A landscape with many valleys, sampled at points; each row gives a point and its height.
From any point a ball rolls to the lowest of the 2 points nearest to it. It stops when none of these is lower. Distance is the straight distance between rows; heights are no part of it.
Zit: [ 30 -20  -5   7  37  71  29  16  -4   9   4   3 -32  33 -38  22  11  -6
  18 -14 -25  17  -8   0   8  -7  24  19  -7   0 -16  -7 -10  -5 -25 -12
  -3  15  19  -1   7  -8   3   9 -21  -3 -32]  height 349
kip: [ 10  10 -16  -2 -12   8 -28  10  -8  -2   1  -4  -4 -37  -9  -7   2  14
 -26  -6  17   0  23  -5  32  -9   2 -31  32 -11 -44  13  -3  27   3  44
  29   1   3  11  -2 -12 -12  18   5   6 -16]  height 427
kebek: [-12  18 -10 -17 -20  13  23   6 -34 -16 -52 -34  13 -11  12   7 -26  10
   0   7  10 -15  -4  28 -25 -33  10  32  23  46   5 -13 -23  -5  -4  21
  -4  16  38   2   0  23  31  24  24 -12 -38]  height 879
foguf: [-13 -21  13   9  -7  -2   9  22  10  -6  13  39 -30   9 -15 -20  18  25
  -2  10   5  -8 -28  14   4  32  -9   3 -15  -8   5  27 -19  11  10 -22
   5  -4  16  -9   1 -40 -31 -25 -44 -29 -20]  height 330
nani: [ 10   1   2   8  24   3 -23  -1  14   3 -12  23  -4  -7  17  10  15 -25
 -18  -6  33  15  -7  22   3  -1  10 -18  28  20   6  31   3  -5  35  18
  19  -2  -1   3   5   1  -5   1   9   1   6]  height 633
gegov: [  6 -14  17   5   3   2 -12   7  -3  20  27  13  -3   6  -4  11  29 -13
   2  -1  35  15 -28  -2  33  12 -11 -14  -1  -4   7  24  -2 -17  -2 -41
  13  -6 -12  -5 -12  -8 -51 -31 -50 -22  10]  height 616
Daf: [ -8 -23   6  -2 -25   5   7 -18  -3   6  12   6  16 -25   9 -33   8   7
 -27   0  25  -5  33 -16  25   7  13 -35 -21 -22 -28 -32   2  -3 -20   7
  17 -19 -23  39 -18  14 -33  -6 -20  18  38]  height 703
tufeb: [ 15   0  -9  -3 -16  -6   9  18 -11   0  11   1  18  37 -25 -12 -14 -11
  21   8 -36   2   5  14  -2  19  -5   7   4  -2  16   2   8   6 -17 -26
 -33   5  17 -12 -14  11   4 -15  -4   9 -16]  height 496
fadid: [  2   0 -12  -9  -1 -23  12  -5   2   4  27   0  35  -7  19 -47  -7  19
  19 -13 -13  11  28  -5  -1  12   1 -29 -12 -35 -31 -32  10   0 -24 -15
 -10   2  25  24 -35  15 -21  -2   2  22  33]  height 656
rogus: [-16  13  -4  -3  10 -37   4 -35  13  -4  15 -41  37  11   4   7   3   5
  20 -18 -51 -23   6 -25 -24   6 -33 -29   5  -6  12  -7   7  -3   7  -4
   0   9  20 -21  -9 -11  19  16  31  -2   9]  height 356
nuna: [-27 -11   6 -13   2 -12 -30 -38   4  11   5  -7 -34 -30  28  -6  -1 -21
 -13   8  25  12  16 -18   0 -17 -12  -2   2   4  -9 -18  14 -10   6   9
  25 -33 -31  36   0  12 -14   6  18   8  47]  height 463
fode: [-13   1  16   7 -23   4 -19 -10 -31  25  30 -23  22 -36   3  -3  -3 -17
 -15  27  38 -12  -5 -35  25 -24 -15 -18  -3  -4   1  -9   6   9 -26  14
  16 -18 -31  17  -9  21 -48 -20 -24 -12  20]  height 239
sime: [ 28  -8  11  18  16  15  20  54 -14  25 -10  24 -11  24 -10  -3  -1  30
 -14  -2   6  17  18  32  10  -3  -8  17  -8  15 -28  11 -29  28 -16 -22
 -28  15   0  -5  -3  25  -7  12 -19  24 -25]  height 751
Tata: [  8  18 -13 -12 -37  -9   3  21 -23   9 -13  15  22 -11  -6 -46 -22   5
 -17  12  -5   2  24  35  28  -5   7  -5  15   1   1 -17  -8  14 -10  -9
 -29   3 -10  26  -7   7  -8   8 -17 -10 -10]  height 579
risu: [ 32   8   7 -22  51 -13 -21  20  21   3  22  35 -31  23   7  -7  37   6
 -11   7  42  22 -15 -13  -3   3  26   7 -16 -17  13  10  -5 -25  13 -34
 -17 -37 -23   5  -1   0 -34 -12 -18 -40  -7]  height 637
zuka: [  7  24   3 -24 -12   2  12  29   8 -16 -59 -14  37   0   3  -7   0  25
 -10  13  26 -11  -2  57  -2 -18  13  15   8  43 -12  12 -10  12   0  11
 -16  34  42  -1   0  36  43  -3 -10   4 -31]  height 852
Zut: [-13   8 -17   4   1   0  -5 -17  -8  -9  -7  -7   7   9  -1  38 -19 -16
   9 -12 -15 -11 -12  13 -27   3  -5  12   9  26   7  22   2  -5  22  19
  11  10  24 -29   1 -19  11  -3  29   3  -5]  height 537
paf: [  5  -9  11   9   2   5  42  59  -1   5 -54  15   4   0  -4 -19   7  41
  -1 -10  23  11   7  46  13 -13   2  14  -8  19 -16  12 -21  20  -1 -17
 -21  23   9   0  21  14   8  -4 -30   5 -35]  height 798
Riz: [-30   4  -8   4 -25  -8 -11 -37  -7   2  -6  10  11   1  33  21 -26  15
 -25  10  31  -7  -7  19  -3  15  -3 -23   0  12   3  36   1 -29  48  -2
  36  15  21   6  25 -24  -7  -4 -11 -32   1]  height 618
matov: [-11  -5   2  42  20   8  30  24 -17   0 -47  20  -3 -11  -1 -13   2 -11
 -11 -22  29  -3 -19  14   4 -12   7  -5   3  41  24   3 -14  24   6   4
  -6   5 -23   7  10  11  13  -8   6   4  -7]  height 532
duki: [ -9  -6  24   6 -17  -3   1  33  -9  17   7  23   5   6  -2   0   2  14
  -4   0  28   2 -21  21  26  15  -2 -15 -10   2   8  41 -19   6  -7 -36
   8  12  -4 -10  -2 -26 -34 -23 -64 -16   2]  height 499
gifa: [-18   6 -20  16 -34  -2 -16 -14 -10  -2 -30 -14 -20 -22  15  20 -22 -20
 -15  -4  10  -1 -10  -9 -11 -14  -5 -16  15  21   0  13   8  -1  22  29
  34   8   9   9  25 -29   1  21  18 -43 -13]  height 619
dapar: [ 28  11  -7  12  15   9  -7  16  12  10  13  16 -25  13   2 -15   5 -19
   6 -13   0   5 -14 -14  -6  15  11 -11  -5  -1 -31   3 -13  15  17 -15
 -13 -23   5  -3  -9 -42 -30 -10 -15 -24 -12]  height 333
peruf: [-31  -5  -6   1 -13 -34 -12 -32  10  12  12 -14 -16 -35  33   2 -12 -18
  12 -21 -17   3  21 -35 -17 -17 -23 -18   0  -6 -14 -11  21  -3   9  -3
  17 -13 -23  18  -3  -3  -2  18  41  -3  39]  height 370
voraf: [-43   8  25  -8 -56 -26   2 -21 -11   8  -4 -18   9 -35  22  -9 -41  30
 -32  27   0  -5  31  -3  -6 -18   1   4   7  -4   5   2  10 -27  15  -2
  23  12  17  50  14  10   4  32   4 -22  -3]  height 549
mir: [ 14  -1  16  38  11   4   6  18 -14  17 -24  23  -9  -9  -6 -25  -3 -12
  -7  -4  32   7  11   5  13  -3   0   4  -7  18  12  -5 -14  25 -14 -16
 -29  -8 -47   5  -1  25   7   1   8   0   2]  height 597
kaz: [ 40  16   5 -35   7  12  -7  -3  43 -14  24 -32  -6  17 -24  -2  -2 -17
   6 -19 -17  -4  15 -35  16   2  18  12 -32 -35  35 -40  26   1  -9  14
 -21   0 -30  -5  17 -11  34  24 -13  10  13]  height 823
Rinup: [ 18  -5   7  -8  15  10 -36 -19  21  18  17  26 -10 -16   9 -13  35  -8
 -32   7  33  12  12  -9  32  -4  10 -30  10  -7  -8  -7   7 -12  -9   4
  14 -17 -40  31  -9  16 -25  -4 -19   6  33]  height 412
kesu: [ 10   5  -4   2  11 -13 -23  -8   0  13 -22   3 -29 -24  22  23  -1 -43
   2   0  23  36  -2   5  -7 -21   3  19  42  21  -7  25  11 -12  26  18
   6  -1 -11  -5  15  -5   9  14  29  -6  -2]  height 589
sazok: [ 16  -8  18 -11   9  11  -1  -2  27   3  27  35 -18   3  10   3  41   3
 -34 -18  33   2  13  -1  32  19   5 -26  -9   5 -15   1  10 -25 -13 -28
  17  -9 -36  27 -20   5 -40   3 -47  12  36]  height 134
pem: [ 26   1 -10  -7   3  -4  -4 -10  25 -31  12  -4  -5  12 -11  42   6 -23
  22   7 -21   6 -30  13 -17   5   7   3  29  -2  13  25  12 -25  21  29
  16   7  25 -32   9 -25  12 -10  26  10 -24]  height 581
tido: [-40 -21  18  32  10   5  18  19  -4 -10 -38  25   4  -8   7 -10  20  22
 -18 -16  43  -9 -27  28  -3   3 -16 -13  -3  32  40  28  -5  12  23  12
  -1  12 -31  -4  25   6  10 -14 -10  -3   3]  height 470
lemu: [ -4   8  -2   5  -1   4   2  -9  16 -12 -12  22  -5   5  22  14  -3   6
 -26  -6  34   3 -12  37  -7  13  -1 -14  12  36 -18  51  -5  -7  45  22
  35  10  17 -12  16 -18  -3 -16   0  -8  -1]  height 649
lugab: [ 55  16   8  -2  46  21 -10  23   6  24  27  28 -26  27 -14  35   3   5
   1  -1  -5  16  -5 -16  21   4  26  12  -4 -23 -12  -5 -16  -6 -10 -17
 -22  -3 -18  -5  12  16  -7  12  -1   6  -4]  height 661
bamos: [-30   5 -11  12   1 -13 -11 -28  20   1  10  11   4   0  15  -8  -5 -13
 -16 -13  -3 -20  -7   0 -10   4  -8 -39   3  12  24  16   5  -5  15   8
  11  -1   1   7  -9 -24  -3  -4  28 -11  16]  height 345
zigi: [-32 -15 -10 -29 -14  22 -24 -15 -27 -10 -18 -41  27  14  -9  34 -13  -7
   5  12 -28   6 -11  24 -10  -2   3  22   0  32  -1  13  -7 -13 -12  -2
  -8  28  53  -2  -6   0  48   8  -3   1 -19]  height 435
luzil: [  5  -8  -2  -5 -12 -29  17 -40   6  -7  24 -25  15  -9  31  -2   4  -1
  15   7 -22   2  30 -39  -9  -5  -5 -17 -18 -28 -13 -45   0   5 -14  11
  -5  -9 -22   3 -11  32   1 -11  37  42  64]  height 565
vol: [ 12  12 -16   2   7 -20 -17 -16  19  -8  24  -4  13  -3  15  10   6 -17
  11 -23 -10  -1   4 -19  -3   2  -9 -21  18 -10   1  -1  13  12   8  16
  12  -2   2 -12  -5 -13  -3   0  32  18  30]  height 433
Zud: [-21   1  19  23 -17   6   6  13 -26   0 -31  -8  -3 -31   2 -11 -21 -19
 -32  -1  14 -20   4  -2  10 -20   7   3  13  28  16   2 -11  22  -2  31
   2 -20  -4  22  21   9  17  21  13 -23 -15]  height 547
zalo: [-20   4  -2  -9 -32   4 -23   6 -35  -2 -19 -29  18 -23  -3  -1 -32   0
  -8   0 -12  -9  25   5  -3 -20  -9  27  26   9  -8  -5  -5  17 -11  19
   2  -7  21   0  -4  14  20  29  23  16  -8]  height 466
gomo: [ -4  16  -2   0  -7 -14  12 -10  12  -8  11 -32  36  29 -17  14  -6 -14
  23   2 -51 -19   1  -8 -11  17 -20 -14   5  -7  30  -7  11  -3 -13  -4
 -24  10   8 -25 -12   5  24  -5  16   8 -13]  height 417
sotor: [ -4   5  10  -7 -14 -15 -15 -19  -5  13  -7 -24 -18 -28   6  12 -19 -26
 -13   4  -2 -12  14 -25  -7 -15 -14  10  12   6  -3 -13   0  40  -1  28
 -13 -30 -41   6   0  15  12  24  38  11  22]  height 632
medo: [ 15   1   6  -7 -14   4  19  11  24  -1  50 -21  -2  37  -2  -7 -16 -12
  21  11 -26   2  13 -26  -4   8  15   0 -36 -39   4 -32  21  -3   5 -32
 -20 -15   7 -10 -17  15 -11 -15  -8  21   2]  height 708
Lelim: [-37   7   4  11 -17  -6  -4 -16 -17  13   5  11  30  -2   6 -15 -11   4
  -8  14  -2 -28 -22   9  12   4   3 -40  -4  10  31  12   3   2  -2 -13
   2  14  -3  19  -6 -24  -9 -12 -12 -20  12]  height 234
Nogid: [ 48   2  13   9  65   3  12  40   9   6   5  18 -39  14 -25  30  13   0
  19   5  -3  13 -20 -10   4   2  31  25   6 -20  -8   4 -11  -6   8 -22
  -7 -17  -2 -19  11  -1  -5 -14   0 -21 -35]  height 580
Fazoz: [-36   5 -11  -6   3 -36  21 -42  -3   1   8  -7  36   9  18 -16  -5  24
 -11   6 -39  -3  29  21  -4   9 -14 -38   5   3  27   0   3 -18   3 -19
  -9   2  18  20 -25  15  -4   2  38  -4  14]  height 486
Kezed: [ 21 -17  -4 -14  -7  -4   4 -11  16 -27  40 -32  15 -10  27  13  21  -2
  20  -5 -25   6  29 -42  18   0   4   4 -25 -56  -5 -44  14   0 -11   4
  23   0 -10 -11   3  18  14  -6  15  44  54]  height 608
ridan: [  7 -11  -2  -6  13  51   6  35 -25  11  -1  -5 -11  26 -31  16  -1   4
   7   5 -18  15  -7  21  15   7   9  12  -4  17 -18   7  -8   9 -37  -1
 -12  33  39   2 -11  13  11  11 -33  23 -28]  height 146
rimip: [ 23 -13   2 -34   8  12 -20  -4  36 -22  35 -25 -15   3  -8   2   9 -14
  -2 -29 -25   9  31 -16  24   0   5  19  -6 -27  34 -14  25 -11   4  18
   3  -3   4   6   6 -14  36  24  11  17  23]  height 758
Zilip: [ 24  14   6 -14  13  11   2  15  31   1  40 -10 -11  24 -21   7 -13 -18
  21   1 -14 -13   2 -21  12   3  27   5 -27 -39  36 -25  30  -6  -2 -18
 -11 -16 -17 -15  10  -2  15  -7  -9  19  -5]  height 767
muket: [-11   0   3   1  -1 -14  16  -6  12   8  21  14  19  15  12 -51   4  30
 -10 -16   3  -5  33  29  -3  18   0 -36 -23 -16 -15  -7  22 -25 -15 -27
  -6   3  26  21 -40   7 -24 -12 -26  22  31]  height 586
lofi: [-20 -10  15   9 -20  -1  -2 -12 -29  17  19  -2  18 -15   9   3   7 -14
 -12   1  28 -20 -18  -3  20 -11  -6 -34  -1  19  38  14   3  -3 -21 -20
   8   8 -27  14 -20  11 -36 -20 -25 -16  27]  height 27
Loful: [-31  14 -14  22   0  -4  19 -13  -3 -21 -41  27  13   7  -9 -29   5  31
   2  29  -7 -33 -45  24 -21  29  -9  -3 -14   6  11  10 -15  -2  -5  14
   7  26  -2  -8   8 -28  20 -28   4 -29 -24]  height 272
limun: [-40  -2  -9  15   9 -33   8 -50  20  -2   6 -20  14  -6  35   0 -11   6
  16 -29 -27  -1  16 -38 -29   2 -21 -32  -5 -20  -2  -9   8 -11  14 -16
  13  -3   6   0 -13 -19   0  23  40  -9  21]  height 290
Muz: [  4   4   5 -16 -15 -38 -12 -30   5  23   0 -32 -39 -38   9  39  11 -25
  13 -10 -13   7  -2 -39 -11 -18 -42  24  18 -16 -17 -18  13  19  12  13
  -4 -18 -47  -5  13   6  14  29  18  -6  28]  height 680
zikef: [ 33   4  -6 -27  12 -46 -29 -22  20  10   9 -26 -14 -26  15  30  20 -40
  21  -8  -3  17   6 -26   1 -17 -28   3  38  -5   2   0  14   8   9  24
  -4 -17 -26  -6  16 -13   7  22  24  -9  21]  height 720
Rur: [ -9  -5  -3  29 -10 -12  11  17   5 -24 -20  35 -16   3 -20 -38   5  12
  19  27 -15 -18 -38  13 -21  21 -17  11 -18  -5   3  10 -22   8   0  -7
  10  -6   6 -17  13 -37 -13 -31 -20 -35 -24]  height 170
marod: [ -2   6   0 -13  -4  21 -21  30 -18  13   0  -7  32  17  -7  13  -6   8
 -19  10  -9  -2  18  24  13   9  -1   1   3  21 -18  21  -1  15 -18  14
  -3  33  41  -3 -10  27  14  16 -26  40  -9]  height 326
sovu: [  3 -38  35  10  31   0  21  42  13  -8 -18  33 -46  -4 -16 -18  30  36
   7   8  -4 -13 -15  12 -31  21  -9  27  -8  -7 -17  26 -27  29  16  -3
   5 -10  24 -34  12  -7 -24 -17  -9 -19 -35]  height 621
Tafev: [-32  20 -19  -5  10  -3   4 -25 -11 -17 -28   0  21  17 -13  -6  -5  19
   1  37 -18 -29 -28  26 -39   9 -10  10  -7  18  -3  17 -13   0 -10  12
  -1  23  33 -28   1 -14  30 -18  14   6 -31]  height 331
las: [ 11   0  -5  -3  -2 -10  18 -12  22  -9  27  14  -3  19  25 -32   7 -10
   7  -2  22  11   1 -43 -12 -11  19 -13 -33 -20  -5 -43  16 -23   4 -24
 -26 -29  -8  14 -30   1 -40 -17 -18  -3  45]  height 796
lek: [ 10 -12   6   3 -33  -5   3   4 -10  12  17  24  10  -3   6 -37 -11   4
 -27   5  12   9  31   0  34  13   7 -13 -16  -9  -8 -22 -18   9 -11 -14
 -22 -19 -29  34 -13  -1 -24   7 -28   6  13]  height 645
zozeg: [ 16  14  -9  18   4  -3 -11   0   8  11  21  16   4   4   1 -14  -9 -19
  -4 -14   7   0  20 -17   5   3   0 -17   0   4  -8 -12  -3  15 -13   6
 -17 -15 -20  -5 -13   1  -9  -7   8  23  28]  height 519
karum: [  8 -14  -8  -1  -9  -6   8 -26  12  -8  21  28  -7   0  19 -41  14   6
  -9   0  24   8  23 -28   3   5  22 -13 -33 -27 -33 -47  -1 -10 -16  -5
 -16 -17 -20  21 -18  26 -34 -13 -22  32  60]  height 750
Keb: [-12  -4 -10  -7  -7 -38  29 -50  -3  -6  11 -15  25  -7  31 -24  -2   3
   5  -4 -39   4  37 -12  -8   1  -9 -41   5 -15   1 -28   1  -3  -5  -3
 -28  -9  -9  28 -17  20  -7   2  34  17  37]  height 527
Nep: [  0 -14   7   5  -8  -5   2  -4   7 -12  47  18  -8  14   1 -11  19  -2
  16   2  21  -4 -32 -17   4  17  -2 -22 -22 -28  22   2  12 -24  10 -46
   4  -9   1   8 -20 -20 -47 -22 -41 -32  25]  height 706
Bosa: [-31  13 -21 -30  -2 -15  -9 -28 -15  -9 -29 -25  37  21  -2  20 -11  13
   0  46 -25  -4 -17  27 -20  11  -3  10  10  25  12  24  -5 -14   8 -15
 -22  35  47 -10 -14  11  42   0  16   7 -30]  height 381
sef: [ -8  -5   2 -34 -20  28 -22  25 -29   4 -18 -28  25 -10 -17  13  -6   6
 -17  20  -9   2  19  28  15 -23  14  26  28   7 -20   4 -10  11 -24  22
  -9   8  35   3  -9  31  29  23 -11  32 -22]  height 410
luvuv: [ 16 -18  24  24  45   4  15  37   6 -18 -16  34 -44  -6 -31  -4  21  22
  28  21   1  -2 -36  11 -22   8   8  48  -5 -25  -7  11   1   4  10  -6
  17   0   0 -42  33  19 -13 -30  -5  -2 -30]  height 553
mon: [ 29  -3 -12   1 -27  19  -2   5 -15   3  26 -22  27  28 -22   1 -11 -21
  13   1 -34  10  17   2  14  14  -1   9   0  -8  -5 -26  -9  17 -34   2
 -36   6 -13   4 -14  12  10  11  -5  24  -3]  height 574
Fip: [  0 -11   0 -16   5 -17 -46 -23  15  25  -5  -2 -38 -38  21   0   7 -30
  -7  16  26  31  15  -1   7 -20  -4   8  37   0  -4  10  25 -13  17  18
  17 -26 -32  30   9   7  -2  14  26 -10  10]  height 536
Kapag: [ 23   2 -12   4 -10  18 -17   5 -17  12  11  -9  15  -7 -18   6 -19  -6
 -12  -9  -5  -5  27 -16  25   2   0  12  11 -16 -23 -19 -16  36 -25  26
 -14 -12 -24 -11 -16  13   0   2   7  41  -9]  height 599
tik: [-28  -1  10   8 -30   1 -10   0 -11   1 -14 -23 -11 -31  -7 -23 -23  -7
 -21   1  11 -24  17 -28   3  -5 -17  19  18  -8  -4  -4  -1  29 -12  37
  -1 -53 -23  24   6   5   9  14  32  -2 -16]  height 588
mam: [-12   4 -10  20  30  20  40   1  -7 -35 -27  -1  -4   6 -12  29  11   4
  25  18 -21 -17 -52  15 -37   0 -14  33  -2  17   4   9 -10   1 -11  27
  31  14  -4 -40  15   2  23 -17  24   9 -18]  height 528
losiz: [-25 -18  21  23  32   6  23  17   6  -7 -24  29  -2   9  -3 -11  25  35
   6  -4  28  -5 -31  30 -32  12  -8  16   4  19  17  28  10   8  14  11
   2  12 -23 -27  24  20  21 -32   7  26  -2]  height 378
sabur: [-51   9   2   4 -31 -18 -11 -37 -14  19  -3  -7  13  -8  31   8 -48  37
 -22   9   6   2  14  -2  -7   1  10 -23 -13   4   6   7  13 -28  32 -16
  24  32  22  26  13 -11  -4  23  -4 -32  -5]  height 587
Luv: [-22  -8 -17   1 -27  -5 -29   3  -5  -1   7 -15   3 -51   6 -11   1   8
 -16   5  18  -3  28 -22  23  -4 -13 -22  11 -38 -28  -9  -1  21   2  26
  54 -25  -3  33   4 -16  -9  -1   4 -10  15]  height 379
Neno: [ 22 -24 -11  -3  16  45   7 -11  -9 -13  -9 -14 -14  -9 -16  45   4 -40
  17 -22  -9  27 -12  15  -1 -20   9  38  14  18   8  11  -2 -27  19  26
  23  11   3  -5  24 -22  31  26   3   4   3]  height 625
Saz: [  3  -2   8  31  44  16  25  21  -4 -13 -15  23  -7   7 -21  14  24   2
  27   5   0 -13 -40  22  -9   9   3  29  -4   3  19  14  10   4   2  12
  12  13  -4 -38  21  10  13 -32   8  22 -14]  height 474
boze: [ -5 -13 -11  -8  27  44  40 -16   3 -21 -18 -13 -10   5 -15  43  13 -14
  24  -9 -13   5 -46  20 -12  -3   9  35   4  16  27   9 -10 -25  11  31
  32   1   5 -24  19 -18  35  -3  14   0 -14]  height 573
fuz: [-19  23 -28   6 -39 -28 -10 -26 -16  12 -32 -19 -27  -4   6  34 -28   1
  10 -22 -10  -1   3 -24 -22 -20 -20  -5   4  16 -22   5   6 -14  19  11
  17  18  -4 -11   8 -30   7  36  20 -30 -23]  height 598
buk: [ 15  33  -5   5  31 -22 -10  -2  33 -12  11   9  -9   9  -6   1  20 -20
  23   1   6 -19 -39  -8  -5   3  12  -2  12 -16  20  -5  29  -4   5  -2
 -13 -23 -26 -30   6  -9 -13 -23  15 -13 -10]  height 695
farof: [ -6  20   9 -40 -31  14  -3  -2  -5 -22 -63 -17  27   0  21 -10 -17  25
 -16   9  20 -18 -10  23 -20 -21  14  25   6  46  -9  -7 -22 -16  27   9
   2  29  53   8   6  11  33   5  10 -23 -30]  height 869
rovu: [ 22 -22  21  20  13  -9   9  35  -1  15  -3  40 -14  19  -2 -23  14  21
 -11 -18  27  31  14  10  -2  10 -12   5 -15  11  -1   7 -31  18   4 -39
 -39 -10 -22  -2  -1  12 -18  -8 -13   5   2]  height 681
nodi: [  6  28   7  -9  38 -23 -17  19  23 -18  19  17 -32  19 -12 -13  20   7
  16  19  33  -6 -31  -7  -7  -4  13  20  -5 -31  20  -5  17  -8  12 -25
 -15 -50 -35 -22   5   7 -14 -25 -14 -27 -15]  height 717
zofas: [ 50  30   1  -2  45 -12  11  22  26  -6  -2   3 -13  10 -18  11  26 -30
  41  10  -6  10 -39  -7  -1  -5  23  20  24 -11  -7  -2   1 -19   5  -6
 -20 -26 -24 -35  17  -9  -6 -18  -3 -19 -32]  height 644
Tipum: [-35  11 -18  -8   8 -31   8 -31   5  -2   1 -13  42  20  -1 -12  -6  27
  -4  42 -27  -9   1  23 -12  29 -14 -13   9  -5  23  16  16 -16  -3 -22
 -16  19  48 -11 -28  25  16 -11  20  11 -17]  height 434
ruzuz: [ 15   1  17   0   8   7  11   3  33   5  30  34  -8  15  20 -14  16  27
 -25 -25  17  -2  36   8   8  19  -2 -37 -10  -7 -31   3  23 -12 -19 -19
  15  -3   6  13 -24   0 -41  -6 -23  27  33]  height 451
mip: [-10  -5  -1   9 -37  -5 -35   0 -18   6  15 -34  26 -48   2   8   2 -13
 -13  29  12 -15  -6 -35  25 -21 -15 -25  11 -17   0  -4   8  21 -11  28
  43 -23  -9  27  17   2 -28  -2  -3 -32   1]  height 323
dif: [ 14  25 -20  -2 -12  13  -7  33 -27  11 -17   0  11  -4 -15 -32 -16  11
   4  -9 -10  -8   6  16   5 -12   9   4  10  20 -26 -13 -18  22 -23   2
 -20  12  13   2 -18 -16   2   6 -22   3 -27]  height 520
ker: [ -5   4  14   8 -14   6  43  43  -8 -14 -58   0  26 -19   4 -23   3  22
 -21  -8  38  -9  -3  32  14 -21  12  10  -2  38   4   8 -26  13  -5  20
   0  33  19  12  31  19  30   8 -24  -2 -31]  height 829
mamad: [-27 -33 -16 -21 -47  20 -25 -21 -25  -8 -17 -36   5  -1  -2  41 -11   1
  21 -17 -34  19  14 -10  -7 -18 -30  28  -7  11   2  -3  16 -11 -18  13
   1  23  14 -11   8 -20  34  33 -13 -14  -4]  height 535
kalig: [-26   6   2  -8 -41 -19 -10  -5 -25   5 -17 -10  18 -24  17 -20 -32   1
 -27   5  -3 -15  25  10  -2 -14  -8 -13  11  12  12  -2 -10  12   6  13
   3   5   7  32   5  -6  13  20  22 -12  -1]  height 509
Voze: [ 21 -11   2 -13  24  36 -11  -1  12  -4   9   5 -11   5 -10  28   8 -27
  -1 -20 -19   7   6   3  18  -1  19  28   6  -3  33   1  11 -10   7  24
   9   1  -1   2  22 -10  40  25  10  14  13]  height 688
tobiv: [-13   1 -20   3 -36  12  -6 -39 -33  -2 -28 -26  -6   4  -5  66 -31   7
  25 -20 -20   9  -8  -7 -29 -23 -22  20   3  21  -8  14  16 -18  -8  17
   9  42  -1 -32  17 -21  19  36   6 -19 -20]  height 572
giluf: [  2  -6   1   7  24  22  37  41  -6   1 -20  28 -31  -5 -19 -12  11  38
  14   8  -1  -2 -24  28 -20  22 -14  29  -8  13 -35  21 -23  17   0  -3
  10  17  43 -34  -2 -16 -18 -20 -16 -10 -46]  height 669
soror: [ -6  -8  15  -8  -1 -15  15  -5  10 -11  34  22 -16  23   3 -35   1   6
   5  -5  12  -5  -2 -16 -20  12   6 -11 -33 -27  15 -18   0  -7  21 -41
 -15 -40   5   5 -32  -8 -32 -33 -19 -20  19]  height 773
bezef: [ 41  -7  -2  10  27  46  -9   8   7  20  17  12  -8  18 -32  16   1  -9
  -4  -5 -19  16   9 -19  31   8  29  22 -10 -17   0 -22 -28  -1 -19   1
 -16  10 -28   8  10  16  22  21  -4  25  11]  height 738
Parog: [ 36  14 -16  11  15  17   6  28 -11   4 -13  12 -11  14 -22  -3  -7  -8
  24 -19 -21   4 -12   1  -5  -2   7   9   2  14 -32  -6 -19  15 -14 -10
 -16  -8  17  -8  -8 -29 -23  -4 -10   1 -31]  height 442
gasu: [ 35 -26  17  17  48  38  25  47  -7   9   7   7 -31  34 -35  26   9   2
  22  -4 -19  11  -9 -10  -6   5  20  36 -19  -4   8  -9 -29   6   1 -35
 -15   1   1  -8  16   1   6   0   2   1 -21]  height 482
Tufe: [ 30  23  -2  -6  33 -10 -22  -5  31  10  30  33 -20   7   6 -16  28 -13
 -13  -8  32  26   0 -16   6   6  29 -20   2 -14  -6 -11  19 -19   2 -18
 -10 -16 -27  11  -8   7 -36 -11 -10  -7  13]  height 534
Suv: [ 12  -2   2  -7 -17  -6   7  -6  10 -11  42 -39  37  18   5  -8  -9  -3
  16 -10 -40   3  21 -29  10  14  -3 -16 -26 -42  10 -28  21  -4 -22  -6
  -9  12   9  -4 -20  26   7  -8  10  37  30]  height 655
fub: [-28 -14 -14 -10 -24   2 -24 -16 -18  -7   0 -31  24  18  -6  40 -21 -12
  13  -7 -36   4  12  -5  -7   1 -17  12 -10   7   8  17  10 -17  10   0
  12  35  40 -11  -5 -19  31  14  18   5   0]  height 487

For each start below, name the point where the ball stops.
las | dapar
lemu | ridan
ker | losiz
kaz | losiz
Muz | ridan

Call two points neighbours if one is among the 2 nearest of the other. Go from one point of each pair to the other, from neighbour to neighbour, staying as low as possible. Name the highest point that can't be avoided.
dapar / limun | Kapag
lofi / dapar | zozeg
losiz / Rur | pem
